Each row is a point on a landscape with many valleys, with its height.
From any point a ball rolls to the lowest of the 2 points nearest to it. It stops when none of these is lower. Distance is the straight distance between rows; heights are no part of it.
q649 (h 531): [ 17   1   1   8   8  -9  18  -6   7   9 -23  43 -15  -5   7  -2  18  14
  20  17  -1   7]
q244 (h 613): [ 16  21  21   8  -1  13  22 -29  -9 -13  -2 -21  19 -19 -43  13 -17  23
 -10  15  23  -9]
q658 (h 790): [ 17  -8   8  39   3 -28  -8  -9   0   5  12  10  -5 -35 -15  -6   1  12
  -6  10  -7   4]
q82 (h 246): [-20   8   5 -11 -12   4  26  15  -4 -10 -31  17 -20  21  10  11  16  -4
  -9  -5  17   1]
q28 (h 311): [-17  11 -25  10   4  -5 -40  11 -10   1  17  15 -14  25  32 -22  -5 -25
  17 -11 -22 -12]
q135 (h 141): [  7  -7 -11  -4 -17  14 -24  -2   0  10   3 -30  -8   7   8  -4   1 -22
 -25 -18  -3   5]
q155 (h 649): [-36  22   7 -16  31 -13  22 -10  -5 -16  -3  -6  19  19  10  11   6   1
  16  -5  -4  -1]
q528 (h 345): [  3  -7   6 -25  -2  10   0  17  -3 -27  -6  -9  -7   5 -16  22   9  24
 -20  -5   1  19]
q833 (h 428): [-13  -4  -4 -15   7  10   8  -6  13  17 -28  -2  20  -2  13   5 -17  42
   6  25  10  31]
q630 (h 325): [  3  12   4  -3 -28   4  27   8  -9  -3 -31  28 -24   7  -4   1  13   0
  -6   5  21  12]
q544 (h 674): [-32  18  -2 -18   5  -7 -10   1  -4 -15   3  19  26  25  11  10  -2  -7
  15   6  -2   3]
q172 (h 555): [ 14  20  14  15 -13  -1  26 -20  -8  -5   6 -11  -3 -18 -37   2   3   2
  -6  12   9 -11]
q73 (h 485): [-10  13 -11   0 -31  -1   2  -3   8  29  -2  -8  14  -1   9 -27 -21  -9
  11  19  19  -1]
q400 (h 435): [  4  -4 -17  15  -9 -10  -6  12 -19 -16  18   5 -12  14 -12  -6  16  -1
   1 -15 -19  13]
q397 (h 270): [-21 -12 -36   8  -9  13 -35  15 -10  16   5   9 -14  33  35 -13 -11 -10
   3 -13 -17   1]
q18 (h 367): [ -8  10 -32  16   5 -12 -11   9 -16  -6  21  16 -13  29   8 -15  12  -9
  21 -11 -25  -1]
q161 (h 622): [-14  26  10 -20  26 -20  27  -8  -5   2 -17 -17  -8   7  -2  15  -1   5
  -1  -3   7   3]
q277 (h 514): [-24  13  -6   6 -33   2  11   7   5  15 -14  20   7  17  14 -17 -11 -12
  18  21  26  -6]
q872 (h 97): [-22 -11   0  25  14 -11  17  27  10 -19  -6   8 -17  13  30 -18  19  -9
   8 -11   3 -17]
q153 (h 267): [ 18  -9  -1  -9   1  14  14   1  -7 -23   4   2 -13  -6 -15  11  33  11
 -14  -8 -22   9]
q302 (h 827): [ 23   4   0 -22 -16  15 -10  -4  -2   3   5  26  -1  15 -24  17  -2  -3
  12   4   2   2]
q948 (h 508): [-11   8   2 -24  26   8 -16 -23   7  12   7  -2  33   6   8   7 -19  14
  29  12 -15   8]
q256 (h 696): [ 13  17 -29 -18  -1  -7 -12  -5   1  21   7  -4 -13  11 -12   5 -14  17
   0  11  -9  20]
q675 (h 458): [ 24 -10  22  -9  20  24   1 -21   9  -1  -4 -11  14 -20 -17  21  -8  28
  -5   7   1  -3]
q238 (h 904): [  3   3   0  -6  -5  29  -6 -20  15   8  19 -53  23  -8 -16  -5 -17   4
 -10  14   2 -16]
q312 (h 750): [ 22  -8  21  25  18 -35   8  -3   0  -3  -4  23 -10 -37  -8   5   6   1
  -7   3   8  -6]
q986 (h 349): [  8  -2  17   3  17  -8   6   0   3  -1   3  17  10 -11 -21   8 -14  29
  28  13   1   2]
q81 (h 223): [-11   6 -17  17 -22  -9   6  -7 -15   5 -13 -20  -6   4  21 -18  26 -32
 -24 -16  -1  13]
q961 (h 509): [ 19  -2  23 -21  26  18   1 -23   0  -3 -20   1  21   1  -8  28 -20  23
  -1  -7  16  14]
q140 (h 195): [-10 -13  13  -3  -2  15 -14   9  15   6   2 -33  -3   5   8   1 -11  -8
  -5  -7   3 -10]
q265 (h 207): [ -2 -16 -11 -30   6  22  -8  16   7  -3   2   6 -12  28   6  15  12  -2
  -1 -15 -23   2]
q513 (h 370): [-17  13 -10  -6  10 -10   9  14   1  16  -6   1 -28  21   3   1 -15   7
  12   4  -1  -2]
q301 (h 430): [ 22   9   5  18 -13   1  31  -4 -12   3 -20  26 -32  -9  -9  -7  17  11
   8  12   6  13]
q453 (h 142): [  4  -3 -10 -12  20  -4   7   6  -2  -1  -2   2 -25  15  14   4  20 -14
  -4 -25 -18  -5]
q309 (h 375): [-23  14   8  17  22 -20   5 -14   6  -1  22 -32   7 -17   5 -12   6  -6
   5   9 -24 -20]
q692 (h 275): [ 10  14  -6   3  -1  -5  12  11  -7   9  -7 -18 -44  12 -16  -3 -17  10
  -5  -8  14   2]
q190 (h 741): [  6 -16  22 -11   1   8  -5   7   1 -27   9  13  13  -3 -11  20  17 -14
  -2 -13  -4 -12]
q951 (h 122): [ -9 -30  19  23  17   6  -8   7  11 -10  24 -15  16 -34  -1   0   2 -11
 -17 -10 -20 -35]
q291 (h 611): [-20   9 -13  -6 -31 -14  -4  12   1   6  -7 -25   7   0  12 -14 -12 -12
 -29  -1  23  13]
q923 (h 635): [-29  11   5 -12  -6 -16  -3  -1   5  -4 -13 -21  17   4  20   3   5 -12
 -19   1   8  13]
q114 (h 231): [-25  -9  12  -9  30  -8 -13  12  14  -2 -10  -1  10   7  32   4  -5   4
   9  -2  -5  -2]
q474 (h 571): [ 15  -7 -21   3  -8   2  -6 -19   9  17 -11   3   2 -13   9 -10  20  13
  -4  21 -21  29]
q965 (h 697): [-22  10   6  -8 -14   2 -21   5   2 -24   9  30  34  19   9   4  14 -25
  18   5   3  -7]
q533 (h 468): [ 16 -13 -12 -14 -50  20  -2   6   6  -3  -4  -8  20 -13  -7 -14  -2  12
 -25   9  18  21]
q832 (h 853): [ 17  -4 -18 -12 -47  17  -8   6  -5  11   1  28   4  11 -16  -3  -7  -3
   5  12  13  13]
q943 (h 42): [-17 -27   6  26  31 -19  -5  29   9 -11  12  -3 -13 -12  30 -24   0  -9
  12 -11  -6 -23]
q627 (h 254): [-10  -5  -1  -8   0  10 -24  22  13   9   5 -26  -5  14  -1  -2 -43  18
   6   9  12  -2]
q987 (h 675): [ 15   2  -1   5  18  -3  35 -10  -4  -7   8  17 -20 -10  -8  -5  29  -5
  16  -2 -18 -19]
q552 (h 548): [-11  24  11   2 -19 -15  24 -11   0  14 -27 -10  -1  -6   1  -4  -3 -15
  -5   9  32   4]
q838 (h 610): [ -3   3   2  -7  38 -27  22   4   3  -6 -18  42   0   1  16   7  12  14
  18   4   3  -1]
q850 (h 589): [ -6  -4 -25   8 -35  -9 -14  16  -8   8 -10   1  -5   3   7 -13  -9  -1
 -24  -4  13  26]
q194 (h 875): [  6  -5 -12  15 -43  22  -2  -2 -11  -9  26 -12   4   3 -28 -14  11 -17
   0  -2  -8   0]
q517 (h 590): [  0  24  23  -9  10   1  34 -29  -4   7 -27 -18   3  -7  -6  11  -3   2
  -1   2  23   0]
q525 (h 324): [  8  12  -7  30 -17 -20   4 -14 -13  10  -3 -21 -15 -16  -3 -16   9 -15
 -22  -7   4  11]
q556 (h 648): [  1   8   3 -17  33 -13  36  -3  -1 -15  -4  21  -5   0  -2   8  25   6
  17  -1  -9  -8]
q736 (h 339): [-11  10  14  -1  31 -16  14  -6   1  -4  19 -20   2  -8  -8   3  -4  -2
  10  -2 -11 -23]
q836 (h 247): [  1   9   8  17   6 -15 -21  -5   1   4   3  12 -10   0  27 -14   8 -45
   8 -11  -6 -23]
q822 (h 95): [ -4 -41  13   2  36   8  -2  14  13 -13  23  -6  12 -23   9  -1   2   0
   6  -7 -18 -28]
q958 (h 565): [  9  -6  19 -18   0  22  -5   2   4   0 -24   7  12  11  -9  21 -30  24
   3   3  32   9]
q482 (h 865): [  0   3 -15  -5 -49  13  -7   7  -6  -2  21   9  15  12 -21 -14   1 -16
  10   8   5   7]
q389 (h 672): [-21  17   1 -20   0 -21 -20   3  -7 -10   1 -15  28   5  -4  15 -20  10
 -13   3  13  24]
q791 (h 139): [ 29 -16   4   9   5  29  -8 -14   4   0  23  -4   0 -22 -19  13  14 -15
 -27 -19 -26 -29]
q463 (h 240): [-11 -15 -25 -11  -4  22 -21  23  -2  11   0  -1 -23  33  16   4 -10   0
  -6 -16 -15   5]
q787 (h 670): [ 21   8  31  16   1 -18  14 -18  -1   6 -11  28  -1 -21 -14   9   5 -15
  10   7  19 -17]
q233 (h 540): [-13  14  15 -22   1  24  15 -27  -8 -11   7 -22  34  10 -15  14  -3  -5
   8  -6   4   2]
q345 (h 704): [ 20 -17 -18  29  17  -1   8 -10  -9   1  22  15 -12 -10   0 -19  24   3
  19  -6 -34  -9]
q774 (h 889): [  4   4 -16   3 -31  19  -6  -8   2   1  32 -45  10  -5 -24 -17  -6  -7
 -13   4  -3  -7]
q160 (h 189): [ 16 -13  11  24   9   1 -17  -2  -5   6  24   7 -10 -15  11 -10   6 -47
  -1 -27 -14 -40]
q46 (h 552): [-14   9   4  12 -10  -4   6  13   5   5 -12  39  -9  23  12  -6  -3 -14
  27  10  18 -16]
q60 (h 612): [ 11   0  26   8   1  -6  12   5   0   0  -5  31 -11   0  -7   3   4 -17
  23  -1  15 -23]
q554 (h 173): [ 22   5   1  20  -3   1  19   7 -21   3 -17  -8 -47   2  -7  -5   3  -2
  -9 -23  10  -1]
q581 (h 205): [ 25 -18   2  -4   8  31  15  -5   2 -16  19   1  -3 -22 -23  13  27  10
 -18  -8 -33 -14]
q574 (h 439): [ 23 -12 -10  -6 -41  20  -9  19  -9 -22  -8   0  -5  -2 -19   3   0  21
 -32   3  18  31]
q530 (h 183): [ -9   3 -29   1 -27  11  -3   0 -17   8   4 -34  -7  17  11 -18   8 -25
 -17 -22  -7   9]
q916 (h 445): [ -2  20  14  22 -10 -33  13 -12  -5  -2   0 -12  -8 -17 -12  -2   9 -19
 -14   3  12  -1]
q709 (h 506): [ 11  -5 -15  -6 -29  14   1 -12   9  13  -3 -11  12 -13  -4 -12   9   8
  -7  17  -2  19]
q760 (h 155): [  1 -16   9  15  24  -2 -22  -5   6   2  25 -14   2 -28  16  -6   4 -31
 -14 -18 -25 -36]
q124 (h 258): [ 19 -26  17  -2  20  -2  -9   4  11  -2  -1  35  10 -16   1   9   2  15
  21   8  -7  -4]
q36 (h 781): [ 25  -7  21 -24  -1   6 -15  -1  -2 -16   3  33  13   2 -20  29   8  -6
   1  -8   4  -1]
q142 (h 640): [ 24  -5 -34   6   4   0 -17 -13   1  29  -7  -6 -18  -4   5 -10  -1  24
  -5   7 -18  32]
q498 (h 526): [-18  11  12 -19  23  15  -7 -17   1  -4  23 -17  32   9  -3   6 -13   1
  28   2 -21  -8]
q79 (h 107): [  3 -17   5   4  15 -18 -19   6  14   7 -14  18  -3  -9  24   4   6   5
  -3   2  -7   9]
q888 (h 433): [-13  15  -4   5  -6 -13 -11 -13   7  15  13 -24  12  -7   2 -15  -6  -6
   8  18  -6   2]
q199 (h 476): [ -9  -4  -9 -23   7  20  -7  -3  15  20  -8   5  14  15   8   5 -21  30
  25  21  -4  11]
q276 (h 376): [-33   5   3  -9   6  -4  10  -3   7  19 -33 -10  16   4  23   5 -26  21
   1  13  25  15]
q322 (h 312): [-27  -3  11  -9  13   2 -19  14  11   8 -11 -24  12  10  16   6 -45  22
   1   5  21   6]
q824 (h 73): [ -9 -37  -2  14  39 -13  -4  27   4 -25  35   9   4 -21  16 -18   3 -10
  17  -3 -12 -31]
q239 (h 632): [ 13   7  -6 -25  -9   7 -20   5   6  13 -17  -7  12  14  -3  11 -44  12
 -17   6  39   4]
q567 (h 631): [  2  10 -18 -28 -25   4 -16   7  10  18  -4 -29  15   9   7  -6 -33  -4
 -25  -2  30   1]
q327 (h 172): [-22   9  -5   8   3 -13  28  14   2 -19 -20  15 -18  20  22  -3  30 -11
  -5  -8   4  -1]
q284 (h 733): [ 26 -24  -8  43  12  -9  -5  -9  -6   6  24  19  -7 -32 -13 -14  10  12
  10   4 -28  -8]
q66 (h 718): [ -6  -8  22   3  -6  -2 -13  -4   4 -27  10  23  35  -4   0   8  24 -16
   7   1  -5  -7]
q842 (h 28): [ 23  -2 -13   9  13  -6  14   2 -24   4 -11  14 -37   9   6  -3  22  -7
  -3 -29 -11   4]
q757 (h 404): [  5  -5   0  -5 -25  17  10  29  -8 -19 -18   2 -24   3 -15   7  -7  30
 -20   5  20  26]
q181 (h 56): [ 20 -10   4  12  -9  19 -12 -16   5   9   9 -18  -4 -12  -8   2  10 -23
 -18 -13 -11 -13]
q225 (h 408): [  9  -4  17   1  19  13  25  -9   1 -11   9  -2   6 -20 -27  10   0  36
  15  13 -11  -7]
q855 (h 715): [ -7  26 -24 -21  -2 -22 -11  -5   1  18  -1 -11   8   3  -3   3 -25  21
 -10  19  10  23]
q7 (h 287): [-16  -3  26   2  31 -18 -12   0   5  -7   4 -11  19 -13  10   7 -14   5
   7   0   2  -5]
q151 (h 533): [ -2   2 -16  11 -15 -27 -15  14 -12  -2  -4  14 -14   9   1   1   1   1
 -16  -5   1  25]

Where does a ball stop that starts at each point below?
q389 | q842
q284 | q943
q965 | q181
q482 | q181
q787 | q79
q498 | q181
q142 | q181
q836 | q943
q244 | q79
q301 | q943

Write out the way that a ball takes from each point below.
q256 | q142 q474 q709 q533 q574 q757 q528 q153 q581 q791 q181
q855 | q389 q923 q291 q850 q151 q400 q18 q28 q397 q463 q265 q453 q842
q774 | q194 q482 q832 q302 q36 q190 q66 q965 q544 q155 q161 q517 q552 q916 q525 q81 q530 q135 q181
q658 | q284 q345 q987 q556 q838 q649 q301 q630 q82 q327 q872 q943
q312 | q787 q60 q46 q277 q73 q888 q309 q736 q7 q114 q79
q172 | q916 q525 q81 q530 q135 q181
